Each row is a point on a landscape with many valleys, with its height.
A ball rolls from a point to the lowest of its 2 nearest points, and stops where none of them is lower. Distance is the straight distance between rows; heights are no part of it.
K604: [  2 -31   8  18  -9 -15  -9  -1 -22  17  -4  24  -6 -19  -9   0   8 -39
  35   9 -17  11  33  -7  19 -18   9  -6   2  -2  41  31  -4  23 -15 -18
   9 -29   3]  (h 645)
K398: [ 12 -34  15  -2 -12  21  -7  -6 -16  -4 -33 -22  25 -37   3  -6   8   3
  -8  16  18  11 -23 -13  29 -32  31  -2 -41  24 -24 -16   9 -14  10  37
  33 -11   5]  (h 240)
K989: [-17  -8 -30 -20  -5   7  -9 -11  -2  31   8  26  -5  -8  -3  -4   9 -12
   6  34 -36 -16   3   2 -10   4 -20  11  27 -36   7   8  31 -45 -13  11
 -32 -24  -2]  (h 616)
K916: [ 13   3   8  17  -3  21 -25 -17   0  35  -6   2  47   4   3 -12 -23   2
  33  17 -39 -12  24  31 -34 -11 -22 -18  25 -19  15   6  19 -15   5 -11
  27   4  16]  (h 138)
K716: [ -6  13  25 -13   5  17 -10  11  26 -50 -14 -30   4  28  16 -11  -8  11
  -9 -48  20 -33  12  10  11  13   1 -18  -3 -16   7  11 -28  20  24 -31
  26  20 -17]  (h 371)
K202: [ -4  22 -33 -40  -9  11  20  11  25   8  23  21  24  31 -19  15 -21  -3
 -23 -18   5 -10  -5 -12  18  -2 -22  17  -2   2 -19  -9 -14 -39  -3  32
  -7  13  -3]  (h 490)
K456: [ -2  40  32   2 -27 -29 -52  20 -24  10  39   5  15   0 -45  -6  -5   8
   8  -3   8  -7  30 -56  18   9  15  38 -68  -9  16  -4 -44  26   3 -14
  10  10   3]  (h 448)
K82: [ 20  18 -24   7  20 -16  30   2 -13  36 -14  38  23 -44   9  27  -2  19
  21   5  -6  -2 -46  28 -20  26 -29 -34   9  -1 -21  10 -12 -34 -19  14
   4  18  13]  (h 691)
K189: [ 15  13 -12  29  -7   3  21 -31  17   2   3 -28   0 -27  -9   0  22  -8
   7  -6   8 -15  -8  25  11  25  12 -18  -3  16 -48  14  12  -3  28   7
  17 -13  18]  (h 330)
K304: [ 14  -4 -12   3  -3  37 -11  -1  30   4  21 -13 -12   3  15 -51  -7 -22
   2   7   1  -6 -13  20 -25  14   0 -42   0  19 -27   0  10 -15  17  -1
 -15 -23 -49]  (h 77)
K102: [ 23  -9  16  -7  -2  16   7 -11 -59   1   7  -7  14  15 -15 -27  13 -37
   8 -18 -15  19  26  22 -32 -13  -6  -1 -18  10  31   1   5  15 -16 -29
  13  41  25]  (h 180)
K573: [ -7 -18 -15  34  16  11 -20  -5  -2  19 -16   5   3  35  39 -14 -13  10
  17  -2  -6  -1  18  11  -3  28  20  42  26  12   5   8  38   5  15 -26
 -47 -27 -18]  (h 233)
K230: [ 18 -19  22  -6  -3 -41   6  25 -23   5  -9  24 -15   0   0  -5  35  15
   0  20  11   2   0  -7  29  46   6 -24 -30   3 -39  22 -13  18   5  -9
 -49  -2  -3]  (h 254)
K917: [ -6 -45 -26 -32 -16  -6  -4   3   4   9  -1  -3 -20  -8  -1 -25   6 -24
   1  33  -1   9  21  -6  35   2 -12  22   6  -6 -37  11  24 -34  14  19
 -16 -22  -6]  (h 597)
K394: [-30   2  32 -22  38  -2  -7 -26  43 -30   8  -2  39  21 -28  18 -49  27
  -9  -4  -4  23   9 -12  17 -27  14 -52  16   2  -8 -18  13   3   1 -27
   8  -1   4]  (h 178)
K371: [ 11 -27 -14  19   4  -9  -7   9 -56  18 -30  -6  38 -28  16  -1   6 -14
   4  -1   6  27  -1  -3  32 -32  18  15 -10  45   8  16 -16  -4  -4  12
  19 -14  19]  (h 197)
K909: [-35   2   1  46  11  -7   8   4  15  21 -25 -20   3   4  50 -26 -28  43
   2  11  19  -7  -1  16 -15  24   3  48  32 -14  -2  11  17  12   9  18
 -31 -19   8]  (h 261)
K833: [ 28 -39 -30  24 -24  -8   0  18 -12  23  -4  10 -15 -21  13 -29  25 -48
  51  -1   4  15  21  -7   3 -20  -5  11  15  32  13  27 -26  28   3  -5
  29  -5  14]  (h 628)
K479: [  6   6  31   1  -1  -2  10 -23 -29 -24   4 -21  11 -26 -12  11  22  -6
   2 -26 -22  23  28  20 -12  -3   1 -29   1  16   1 -22  26  23   1 -22
   5  43  43]  (h 156)
K834: [-19 -22  11   7  20  18 -32  17 -13   2 -33  -7  29 -29  49 -13   9   9
   5   9  14   5 -22   7   6  13  13 -21   1  -8 -52  14  -1 -16  -6   5
 -14 -38 -29]  (h 500)
K307: [  9   5  -2  42 -17 -13  -4  10 -36 -11 -16  -5  22 -46   4  38  38  -1
  -9  10  16   6  -8 -24  10 -34  19   5   4  35  13 -13 -13  15   0   4
  45 -23  27]  (h 143)
K157: [-14   1  24  -8  14   0  23 -21 -18  29  18  -5  13 -31 -35 -22 -28 -42
  41  -8 -29  53  29  15 -23 -23  -7 -51  12 -12   0  15  17   0 -35  -6
 -19   4  -3]  (h 677)
K500: [  4   0  13  -7  14   4 -43  23   2  -3 -40  -6  36 -19  44  -7  18  11
  17 -21  18   2  22  -4  14   4   3 -48  14  -4 -46   9 -32  -4  20 -21
  10  -5 -12]  (h 464)
K624: [ 12   9   5 -52  -6   8   1  20  17  12  18   4  40  21 -22 -24 -20  -5
 -17 -21  11 -38  18 -11  49  -4  13  13 -26   1  -7  20 -44 -22  -5  21
  12   9  -6]  (h 469)
K980: [ 45 -25  -5  -4 -18 -36   5  45   6  25   6  13  -2 -24  18  -7  15 -27
  19 -13  18 -16  13 -15   4  -6   7 -30   7  22  20   2 -48  31   5   4
  36  26  15]  (h 609)
K56: [-27   6  29  27  20 -20  31 -20   0 -10   9 -15 -12  18 -17  19   5   2
 -25 -38  -3  29 -41  13  16  13   5  12 -37  11 -51   2  10  28 -16 -28
 -17   3  17]  (h 189)
K934: [-11  37   1  17   8  15 -17 -33   1   4  -5  21  34  32 -16  44 -22  27
  -7   2 -29 -14  -3 -21  -6  -2  -3  27  -4 -17  -3 -15  -8 -18  -1  -3
  46 -20  37]  (h 130)
K784: [  0   6  11  -4   7 -10  22 -39  51 -28  34 -20  21  13 -36  21 -11   7
 -26 -10 -19  23  -9  -3  18  -7  22 -17   7  31 -10 -40  35  15 -14 -20
  10  14   9]  (h 153)
K999: [ -4 -16  49   4 -17 -16  30 -29 -24   9  -9  15  20 -32 -32   0   9 -30
  38  -9 -31  25  41   5  12   6   2 -40   1 -27  13  22 -10  18 -33 -20
  -6   5  11]  (h 662)
K513: [ 17  13  26  41   4  10  18   7  33  14   9   2   0   8 -11  17 -33  17
 -10 -13  10  -4 -72   1  -7  24  19 -15 -28  40  -7  -5  -4  15 -11  23
  29 -19 -21]  (h 260)
K926: [-18 -22  -2  -7  12   6  -3  14 -41  -1 -30  30   9  -1   1  12  14 -18
 -13   1  13  13 -21 -14  26  -2  -3  18 -40   5  -6  28 -19 -37 -10  20
 -21 -27 -33]  (h 543)
K617: [ -8 -34  54 -14 -16  15  31 -15   1 -27  20 -51  14  15 -21 -22   5 -35
   5 -20  22  -7   1  41  12  -9  18   6   7   1  13  22 -23  21   6  18
  -1  13 -13]  (h 345)
K706: [-19   1 -14   2   0  23  12  -5  -8  -8  18  29  24  32 -14  25   3 -25
 -21   4  32  -9  -8 -35   5  27  -8  42 -26  17 -33  13  -5 -43  -7  16
  -9 -20 -29]  (h 514)
K89: [ 19  18  -8  40  -4  23 -20  20 -34 -11 -13   0 -50  12  -1 -22  25  13
   3  45  21 -19  -4  -9 -56  16   8  30   5 -14  28  -9   3  -5  15  26
   2 -38 -19]  (h 226)
K876: [-26 -13 -12  -1  17 -23  11  25  45  19 -29 -12 -37  -1  39   0 -42  22
   2 -26  13  18  13  -4  17 -29  -3 -10  30 -19  16 -28   2  31   8   5
   0  45  33]  (h 124)
K901: [-20  -3  52  27 -16 -22   3 -24   3 -17  21 -15  14 -16 -24  24  -2  -8
   4  -2 -16  32  11 -25   9  -3  13   8   6  11 -16 -41  28  30 -10 -19
  10  12  35]  (h 126)
K508: [ 25   0  -1  18  18 -13  36 -46   0   2   9   7  -4   4 -21  22  28   2
 -15  -5 -17  12 -47  30   7  47   6   0 -30  24 -24  10  25   2 -22 -36
 -28  -7   1]  (h 215)
K728: [  9  -7 -32   0  20  -2  12  -1   5  -6 -20  50 -28  42  -7  34  26  22
   4  49  15  -7  41 -19 -35  18 -37  14  41   2  11 -14  30 -12  22  18
 -19  11   4]  (h 188)
K5: [-36 -11 -19   5  29 -19   5  -7  28  24 -49   8 -11  12  40  13 -37  33
 -16  -8   1   7 -12  17  21 -11 -32   6  24 -43  -9  -3  13   0 -16 -16
 -19  41  27]  (h 88)
K637: [ 29  52 -35   3   6   4   3  20   1   3  42 -24  17  -1  13 -11  -9   2
 -16 -27   4  15  15  37 -29  10   8 -16  17  35   2 -14  22 -17  16  32
 -28  -6  -6]  (h 170)
K380: [ -9  17 -28 -15  26   3  19  21  17 -30 -11  20 -60  34  10   4  23  25
  -3  18  25  28   9   2 -43  12 -35  16  27 -10 -16 -34   3   7  21  -1
 -19  12   8]  (h 149)
K972: [ -5   9 -12   1  18   8  20  -7 -20   2 -30   8  -4   6  -5 -18 -15  16
 -20 -24 -16   9   3   8  24  18  38   4 -35  30  17  30  34 -12   3   9
 -34 -16  -3]  (h 292)
K946: [ 26  25  32  15 -38 -26 -39  12 -55   1  16 -17 -14   9  -6   0   8   9
   4  17  -2 -25  16 -29 -20  20  21  42 -19 -13  20   6 -46  34  13 -17
  32  19  25]  (h 473)
K38: [ -6 -27  58  12   4  -4  43  -4  -8 -18  27 -21  -1  11 -35  19  20 -27
  13   0   9  30 -12  31 -15 -40  11 -12  -1  -7  10  -2 -30  48 -29  20
   2  -2   2]  (h 324)
K209: [ 52  32  -9  28 -15  10 -13  27   0  23  38   6  -1  13  -8 -18  16 -18
  11  -2  28 -16  31  26 -35  20  19 -18  20  28  11   1  -7  17  19  12
 -11   0 -10]  (h 206)
K214: [ 34 -13  33 -23 -34 -31  -6  23  37  16  29   4  10  10 -21 -23 -22  15
  12  28  -5 -38   3 -32  25   7  22 -21 -15   5   9 -25 -22  27  11  11
  11  40  10]  (h 580)
K814: [ 21 -16   6 -17 -14 -13 -22 -21 -33  -3 -22  25  -8   9 -17  18  30  13
  -9  51 -23 -64  -8 -35  13  22  15  38 -13 -29  53  13  -2 -17   5 -11
  -3  -1  -4]  (h 517)
K567: [-62   8  -5 -27   1 -17  17  -7  -6 -26  20 -25  -5 -17 -28  -1 -47  -9
 -26 -45  -6  49  44 -15  30 -41  -6  21  17 -13  -8  -6  32   5 -16   0
 -12  35  11]  (h 363)
K684: [ 50  17 -11  19  12  -6  -2  24  14  41  13  48  -4   0   7   3  10  -4
  14  -8  23  -7 -17  10  -8  50 -17 -43   0  16 -29  23 -29   1   0 -17
   2 -13 -26]  (h 159)
K643: [-33  24 -40 -20  18 -10 -15  -2  10  -3  -1 -10  -6 -11  21  -9 -17   0
 -33 -49  -7  14   9  11  15   9 -16  14  14 -22 -31  -1  30 -24  -5   0
 -39   2  -2]  (h 555)
K871: [  6 -31 -17 -10   8  32  -2 -14  -2 -33 -13  22  16  62  11  20  11 -18
 -25  17  28  12 -12  -6  -6  -9 -12  68  -5  15 -10   3 -20 -27   4  -8
   4  -8 -30]  (h 536)
K486: [ 10 -22  34 -24   6  20 -16 -24  15   8   0   8  61  11  -4  -4 -31  -1
  11   6 -18  13  27   5  -2 -33  -7 -59  24 -11  16 -19  18   0  -9 -24
  17  26   9]  (h 162)
K450: [  0  33 -28  13  37   5 -17  -9 -15  -6 -38  34  -7   8  11  26   2  39
  -2 -22 -26  -3   4   8 -18  -9 -14 -21 -20 -18  41   6  -9  -5  -6 -36
  18 -11  13]  (h 103)
K780: [  3  -6 -47   9 -10  23  -2  22  -7  24   4  16 -15   5  40   3   8  -7
  -1  22   1  -4 -38 -18 -44  14 -35  42  15  11  -8 -13  -1 -23 -21   3
  -1  14 -10]  (h 648)
K447: [-14  24  -2  10  17  -3  -8  10   2 -21   6  -4 -45   9   8  19  19   8
   4  -6   5   8   2  18 -29   7  -7 -20  30 -16  -3 -12   0  25   9 -21
 -14   0  18]  (h 108)
K446: [ -2 -30  -7 -38   8 -20  25   1   3 -15 -20  22  -9  19   7  38  39   7
 -25  20   8   3 -14  10  14   8 -18  -8   9 -16 -23  -6  -5 -15 -10  -8
 -31  17  -2]  (h 93)
K719: [-28   6   3 -14 -23   1  -6  14  14 -11  24 -20 -26 -29 -13 -14  16 -18
   3  15  39  -4  26 -14  -8 -14 -42 -34  15 -40 -64 -30   0 -27  20  33
  -4 -20 -11]  (h 174)
K25: [ 38   5   0 -17   9 -10   3 -29 -50 -23   4  -2 -21  15 -37  21  49   6
 -13  37 -21 -37   5 -10 -15  12  17  23  -7 -26  39  -5  -1  10  -1 -23
  -5  18  30]  (h 503)
K638: [-14   5 -25 -10  14  34  31  -7   1  13 -41  10  18  35   1 -15 -28  23
 -17 -33  -4 -16   0   4   8  29 -19  24 -29  10   2  35  12 -38  17  10
  -8   2 -10]  (h 318)
K838: [  5  12   3  -1 -19  -4 -21  15  11  20  21   9  19   8 -11  -4 -31 -24
   3 -15  -9 -14  23 -15  36   9  34   7   4  13   1  15   4  -5  13  11
  -3 -21  -8]  (h 444)
K985: [-32  16 -13  -2  37   2 -37   2  -4 -13  -3  -5  18 -15  21  15   9   3
  -1  -8  10  35   2  20  -8  -4 -14 -20  30 -17 -42  -7  18 -23  -3   3
 -41 -36 -12]  (h 530)
K585: [-10   7 -15  36   0  14 -26  45 -22 -11 -51  -7 -21 -24  34 -31  22  30
  19  23  15  -7  16   4 -30  -7  -4  -2  24  -2  19  -4  -9  20  21   4
  16 -31  -9]  (h 181)
K870: [ 16  -2   4   0 -16 -21   6   7   7   8  27   0 -19 -20 -31  -3  29  -7
  -6  14   1   1  -8 -15  16  -1   7 -18 -32  12 -29 -17   6   3  -3   6
  -6   2   5]  (h 298)
K754: [ 12  26 -40   4  16  23 -10  -9  32 -28   9 -43  28  -5  37 -38 -14   4
 -13 -27  -3  -5  17  41 -34  -3  -5  25  33  10  14 -24  33 -10  24  12
 -10   4  -6]  (h 140)
K443: [ 35  10   3   7 -20   1  -8 -17 -50   5  17 -20   4  29 -21   8  37 -21
 -15  26   5 -24   4   5 -29   0  -5  45   5 -10  -4  -9 -33   9  -8 -12
  40  25  42]  (h 489)
K599: [ -3  -3 -12 -17  12  26  14  14  25  -5 -51  -9  -9  30  20 -23 -29  43
 -11 -38  13 -33  -9   3  18   1  -8  10 -13   4   5  20 -36  -6  30  -2
  37   1  -4]  (h 343)
K453: [ 14 -37   7 -34 -38  -2   8 -28 -19  -1  21 -25  14 -15 -19 -23 -13 -55
  -4   4 -20  33  25  12  12 -18   6   8   3  10   7  -5  26  11 -22 -31
   1  46  -7]  (h 203)
K327: [-13   0   8   9   5 -29 -44  17  24 -14 -32  -8  -4   4  47  21   9  25
 -18 -17   4 -33  -5 -13  21  19  18  -2  15  -3  13  -9 -12  42  16 -62
  -8   5 -13]  (h 161)
K804: [  0 -27 -30 -15   6  13  11  -5   5 -25   0   4 -18  24  11   7   7 -11
   2  31  12  23 -32  -2  -3 -23  -3  55  -4  24  34  -3  10 -19  -8  25
 -14 -20 -19]  (h 552)
K43: [ 26 -20   9   3   1 -28  25  30   7  50  -4  24 -19  12   1 -14   2   4
  23  -4  19   7   0  -6  15  50  -8 -21 -12  -7 -57  38 -34  13  -3  17
  -2  -5  -1]  (h 208)
K127: [-15  15  15  10   4  -9 -10 -28  12  -1  13  12  21  -5 -17  27  13  14
  -2  -4 -45 -11 -29 -27  12 -13   6   2 -15 -18  19 -12   1   2 -27 -20
  11 -17   8]  (h 99)
K873: [ 28  16   0  12   5  28   7   3 -50 -26  14  16 -41  29 -15  -7  18 -10
   9  44  26  14 -16 -15 -48 -24   6  43 -12   0  48 -18 -25  12   7  34
   5 -11 -10]  (h 252)
K653: [-39 -11  10  -9  -7 -41 -13  17  48  -4  15  -5 -28   3  22  41 -28   2
  -4  -3   7   3   8 -24  25 -27   7   9  40 -16  11 -30  10  30  11   2
  13   9  16]  (h 160)
K445: [ 17  11 -47   3   5  26 -20  43  26  -2 -27  10 -13 -25  27  -7  23  19
   7   8  13  -3  31  -3  -9  -9  -5 -26  10  12  17 -15  16 -19  26  36
  -3 -42 -19]  (h 118)
K898: [-22  -3  47  45 -35 -26 -17  -9 -13 -12  -9  -6  23 -22 -20  38  12  13
   7  23  10  21  23 -27  28 -26  26  26 -20  11  -4 -19   5  33  14   4
  41 -23  29]  (h 81)
K42: [ -7  15  28  45   9 -16   4  -4  -3   3   4  -7 -17 -16  10  19   2  -1
  11 -37   3  30 -30  27 -16  18  -2 -31 -10   5 -27  13 -11  42 -20 -23
   4  -4   8]  (h 154)
K16: [ -9 -11  -2  -7 -21 -33   1 -21 -34  11 -16   1  -2 -13   9  11  -2  38
  -8  38 -17 -51  -2 -12  32   3  20  51  -5 -14  54  11  11  -3  -2  15
  -1  24  32]  (h 532)
K707: [ -9  -1  22  -5 -22  19 -27  28  47 -21  12 -21 -21  41  10 -11 -15   7
 -13 -11  15  -9   3 -18  -7  11  -9 -26   2   9 -35 -27 -13  22  35 -25
  28  16 -35]  (h 398)
K812: [ 15  12 -35 -14  42  29  -2  -5  18 -10 -37   6  23  -2  33   9  -5   2
  15 -44   0   3  -6  30 -12 -31 -15 -25  20   4  27   1 -20  -6   1 -38
  17  10  11]  (h 144)
K967: [ 47  20 -40   6  11  33 -21   1  31  16  18  22 -15   9   6   1  12  -7
  13  -3  -5 -18 -19  21 -26  23 -13 -34   2  21   1  -2  12 -16  12 -36
   0 -12 -46]  (h 113)
K53: [  3 -28  19 -14  -6  14 -14  12  33 -18  -7 -10  12   8   4 -14   3 -15
   5 -18  32  10  37 -13  17   7 -22 -38   8  -3 -63 -15 -16   3  28 -21
  22   7  -7]  (h 426)
K803: [-19 -11 -47 -45   1  14  10 -10   9 -30 -11 -10 -16  -8   6 -20  11 -13
 -16 -16  -3  33  35  10  23 -14 -16 -10  18  -4 -43  11  25 -21  18   1
 -21 -16  -2]  (h 576)
K820: [-31  14  35  41 -16 -25 -11 -19  -2  -8 -19  -1  35  25  -3  36   1  34
  -1   4 -12  -1  13  -4   8   3  19  33  -3 -19 -26   5  -7   3  18   7
  23 -34  44]  (h 129)
K830: [ -1   0  -3  -4  12  11  18 -52  20 -42  22 -16 -30  24 -29  16  16 -22
 -21 -28 -17 -11   0  26  -6   7  19   6   8   2  24  10  10  21   1 -33
   6 -17  -6]  (h 377)
K280: [ 14 -15  13   7   4  16  42 -59  16  -5  19  -7 -20  10 -47 -21  17 -29
   9   3 -16   5   4  48 -25   0 -19 -25   1   7  -3  10  17  16   0 -21
  26  11  15]  (h 372)
K7: [ 36  -3   9 -17  27  13  22 -24  10  39   9   9  50 -19  -6   7 -20  -2
  23   1  -3 -11 -59  36  -9   8  10 -41 -18  -1 -23  14  -9 -27 -15  19
  20   8  -5]  (h 694)
K248: [ 46  17  16  37  15  -6  14 -36  24   5  23  23  26  -4 -28  32   3  24
 -12   4 -10 -16 -70   2 -11  36   8 -20 -44  32   2  -8   6  -1 -41 -10
  19 -24  -6]  (h 239)
K882: [-19  -6 -14  -7  40  20  15 -14  -3 -54   5   9 -16  41   1 -15  16 -17
   1  11  13  52   3  11  -2 -36   7  23  23   6  15  15  15  -2 -14   5
 -46 -41 -25]  (h 570)
K860: [-42  -6  -2   2 -18  -8 -18   5  15  -5  16   5 -64 -14  -9  25  -6  -9
   2  10  -4  14   8 -46   1 -29  -3   1   2 -11  10 -22  20   9  -5 -13
  14 -26 -16]  (h 201)
K143: [ -2 -24  20  -4  10  -1  30   7  24   8  24 -18 -12 -12  -2   2 -13 -28
  -1 -13  16  25 -45  14   0 -22  29 -26 -13  18   4   4 -21  34 -28  26
  -9  -1 -36]  (h 301)
K377: [  9  -2  11 -23   7  18   5  -5 -39 -14   3  22  -7  51 -40   5  11  12
 -25  41   3   5  -7 -11 -34 -25 -13   8 -30  -8  28 -24 -13 -12 -15  15
  14  11  -9]  (h 274)
K263: [  6  -1  -1 -22 -17  -3  13 -19   6 -31   5  -8 -11 -52 -36 -26  11  -7
  -2  -9 -17  15  21 -41  33  -7  14 -39 -48   2   1 -20  20  10   4 -17
   2  14 -21]  (h 309)
K595: [-12 -21  16  -2  12 -19  31 -13 -17  46   1  14  36  13  20  26 -27   0
  -5  16 -13   7 -25  15 -12   1  -3   8  17 -12   1  16   1 -14 -47  -1
 -48  36   5]  (h 82)
K962: [-14  36   3  11 -29 -21 -38  14 -17   1  42  -2   7 -34 -29  -4 -20  11
  13  -6  -6 -17  30 -41  40  12  31  31 -31   2  17   5  13  -1  23  22
 -21  -4   5]  (h 416)
K242: [-23 -14  17   0  11  -5  32  14 -26  22 -25  26  23   0  12  14  -5  -7
  -5 -13  12   9 -53   1  -1   0 -18   0 -28  -5 -14  37 -63 -11 -47   9
 -12   3 -21]  (h 571)
K332: [ 11  -3   8 -18 -16  30 -12  15 -15 -14 -11   6  -3  23 -18 -33 -25  22
 -33   9  19 -20  -5 -20   7   5   3  -1 -49  20  -7 -21  12 -38  12   3
   2   3 -23]  (h 328)
K289: [-10  -4  27   5 -16  18  25 -36   6 -31  56 -38 -22  16 -43 -11   5 -45
   6   0   5 -23  -5  19 -12  -6  33  28   9  -1  24  18   1  13  14  10
   3 -20 -15]  (h 362)
K739: [  1  -7 -46  -1  20  -7   7  49  10  -3 -45  30  -2   5  44  15  22  37
  11  26  28   7  40 -12 -19   1 -32  24  39  10  12 -16   9 -22  17  27
 -29  -7 -13]  (h 179)
K738: [ 39  -9  10 -14 -15 -26   5   9  51  18  25   6  20  -8  -6  20 -12  -4
   9 -14 -18 -39  -4 -24  21   2  -4 -30  21  -8  16  -7 -43  23 -13  -2
  42  32  12]  (h 593)
K176: [-42  19  -1 -17  13 -18  51   6  -3   8  -7 -18 -31  -9 -16 -19 -29   7
  -3 -26  -2  16  12  12   3 -19 -13   4  -9 -33  -4  26  -7   6  -6  59
 -15  12  26]  (h 315)
K226: [ 20  20 -21 -40  -6  21 -22   2 -53  -6  -2  30 -23  25 -33 -21  -7   8
 -27  28  -2  -9  34 -21   1  -6  -5  25 -40  -8  27   6   8 -35  15   0
   3   3 -13]  (h 300)
K630: [ 30  -8 -29 -28  30  11  12  12  20   2 -26  25  -8  20  12   1  11   6
  -1  -6   7   6   3  29   7  -1 -27 -23  14   9   3  12 -24  -5   4   4
   0  12  10]  (h 139)
K114: [ 16   4  -7  -7 -24  11 -35  30 -37 -13 -14 -23 -20 -23  10 -45  -2  20
 -27  13  15 -24   1   5  -6  16  19  12 -29  15  25   1  31 -30  30  38
 -15 -11 -22]  (h 356)
K361: [  8  -7  21   8  -5  18  27  -2  57  11  31 -24  17  13  10 -11 -48   3
   4 -15  13  -8 -40  19   0   6  30 -22   9  30  -5 -11  -3  17   6  40
   3  -5 -28]  (h 279)
K271: [ -1 -14 -12  31   6  27 -15  -4  -1  27 -24  15 -21   2  14 -37   2  -1
   1  -3 -31 -15  -8  -1  12  26   6   6 -17  15   1  36  34 -18   7 -28
   0 -44 -20]  (h 262)
K588: [ -1  10  15  21 -17  33  45 -45  11  -6   7 -27  16 -37 -18  -3  -4 -31
  30 -19   5   1  -9  33 -16   9 -28 -18   6 -11 -28   0   7 -10   5   5
  43  -2  28]  (h 354)
K358: [-17  37   8   7  13  -4 -29  10  -4 -20  -4  26 -13  -7  -9   4   2  38
  -9 -15 -31  -6  -4 -30   8  -3  10 -38 -36 -21  36  -9   3  14 -15 -37
 -12  -4  -7]  (h 56)
K922: [  4  30 -25  22  -5  21  -2  -5  -7  18   1  13  18 -63  15  11  10  -4
  17   6 -12  -8 -46  28 -30 -14 -16 -33  25  -5  12  -3   0 -20 -23  18
  29 -11   9]  (h 676)
K984: [ 24   1  -7   6  -6  41  -9 -14  27   3   6 -29  52 -11  35 -31  -8 -11
  31   8 -10 -25  18  35 -34  -9   5 -13  53   7  41 -14  34  -6   8   2
   0  17  -6]  (h 114)
K375: [-31  24 -14 -11  10 -23  24  15  -1  22   9   8 -17   2 -15   6 -40  -4
  -1 -48 -11  37  39  -3  11 -41  -8  22  11  -5  16   9   1  23 -13  19
  -2  29  41]  (h 339)
K730: [  9  22 -29   6  -9  17 -30  16   1  26  18 -17  22 -28  37   4  -3 -11
  -4  -5 -23   8 -37   1 -40 -10 -22 -14  17   4 -18 -32  11 -18 -31   2
  10  24   2]  (h 661)
K527: [ -1 -15  -6  -7  30  14  23 -39   5  44  18   7  19 -26 -10  -8 -22 -31
  41  -4 -29  27 -32  36 -12 -15  -1 -42   7 -14 -31  18   5 -18 -32  -1
  -7  -5  -1]  (h 685)
K927: [ -4  -5  26 -10 -31 -43  -5  19 -23   9  -6 -24  -3 -40  -7  11  10  18
   7  21 -20 -20 -18 -15  26 -14  18  16  -9  -2  52  11 -21  36 -16   7
  13  39  24]  (h 549)
K335: [ -7  -5  -1 -13   6 -30  16  -6   1  28 -16  -3  11  -8  32  12   5  18
  -7  10  -6 -26 -16  17  16  21   2  -2  38 -22 -24   8   1 -11  -9 -10
 -25  37  27]  (h 47)
K929: [-18   9  -8 -24 -30   6 -12  11  19 -36  61 -35 -23  13 -11  -3  37 -52
 -13  17  34  16  23   8 -27 -15 -38  -2  33 -21 -57 -25 -19  -2  11  -4
 -11  -4  -4]  (h 116)
K742: [-28  19  13  -9  -4 -24 -56  26 -20 -24  -7   7 -36   9   7   9  12  25
  -4  -9 -21 -24  16 -31   1   9   4   5 -12 -39  19   3 -29  36  11 -47
  -5   8   1]  (h 109)
K641: [ 12  -6  32 -22 -30 -32 -19  19   9   1  -2 -28  30 -41  14 -11 -30  25
   8  16 -12 -46   1 -26  38  -5  28  -6  -9 -17  25 -12  -6  14  11  24
   0  40   7]  (h 567)
K530: [ -8  -3 -35   4  -3  12   8  -4 -26  23   3  29  -5   7  10  23  36 -31
  23  49 -10  -1   3 -21 -39  10 -31  55  36 -23  -9  16  -1 -35 -16  21
  -7 -24   8]  (h 632)
K601: [ 15 -31  10 -27 -21   7 -29 -14  -7 -44 -23 -28   9 -43  -7 -19  21  -6
  -9  17   9   3  -3 -26  42 -19  11 -15 -60  14  -3 -29   1  -8  15 -19
  20   6 -12]  (h 275)
K501: [-40 -15 -17 -12  32   3  -1 -13  26 -39  -3 -15 -22  28  14 -22 -28  12
  -3  12   4  25  12   8 -13 -48   4  24  29 -14  47  -7  38   5   8   5
 -43 -22 -22]  (h 584)
K800: [  0 -16   3  12 -10 -16 -32  28  13  16 -14  -2 -26  34  43  15 -10  17
  -6   0  15 -29 -14  -5   5  51  26  40  26  12  -1   9  -6  19  19 -42
 -23 -14 -32]  (h 202)
K504: [-28  11  -3  -7 -29  -4 -19  14  25 -15  19  -6 -45 -45   3  -1  11 -34
   5 -13  -8  -4  26 -27  13   3 -23 -43  15 -18 -22  -4   7 -15  10  -5
  -2 -20 -38]  (h 235)
K395: [ 13  31  -9  10 -35 -22  -2  24 -44  35  18  -6 -25 -26 -26 -21 -16   2
  -1  15   6 -22  10 -10   6  20  20  34 -33  23  26  11  27 -20   7  52
 -19   5   6]  (h 386)
K587: [-61  -3   2   1  -5 -23   3   8  -6   8  -6 -37 -15  -2  22 -30 -32  24
  -7  -6   1   9   5   9   7 -15 -15  57  15 -39   6  19  10 -14  13  41
 -17  -9  34]  (h 288)
K556: [ -2  -6   3  14  13   0  38   6 -19   9 -31  21  10  28  13  32  -3  20
 -23 -20   1  -1 -58  -1 -16  10 -30  12 -23  21  17   4 -26  -3 -34  -2
  23  31   5]  (h 587)

Call two points neighbours if one is among the 2 nearest of the other. Go from one point of each pair to the other, from neighbour to neighbour, staying as low as possible. Name the highest point that can't be avoided.
K898 / K984 | K394
K335 / K358 | K812
K447 / K445 | K728
K984 / K929 | K504
K358 / K898 | K934

For each start below, name every point that the ball comes to, in order.
K289 | K617, K38, K143, K361, K513, K248, K508, K56, K42, K447
K114 | K332, K226, K377, K873, K89, K585, K445
K7 | K527, K157, K999, K604, K833, K980, K738, K214, K641, K927, K16, K814, K25, K443, K946, K456, K962, K395, K114, K332, K226, K377, K873, K89, K585, K445
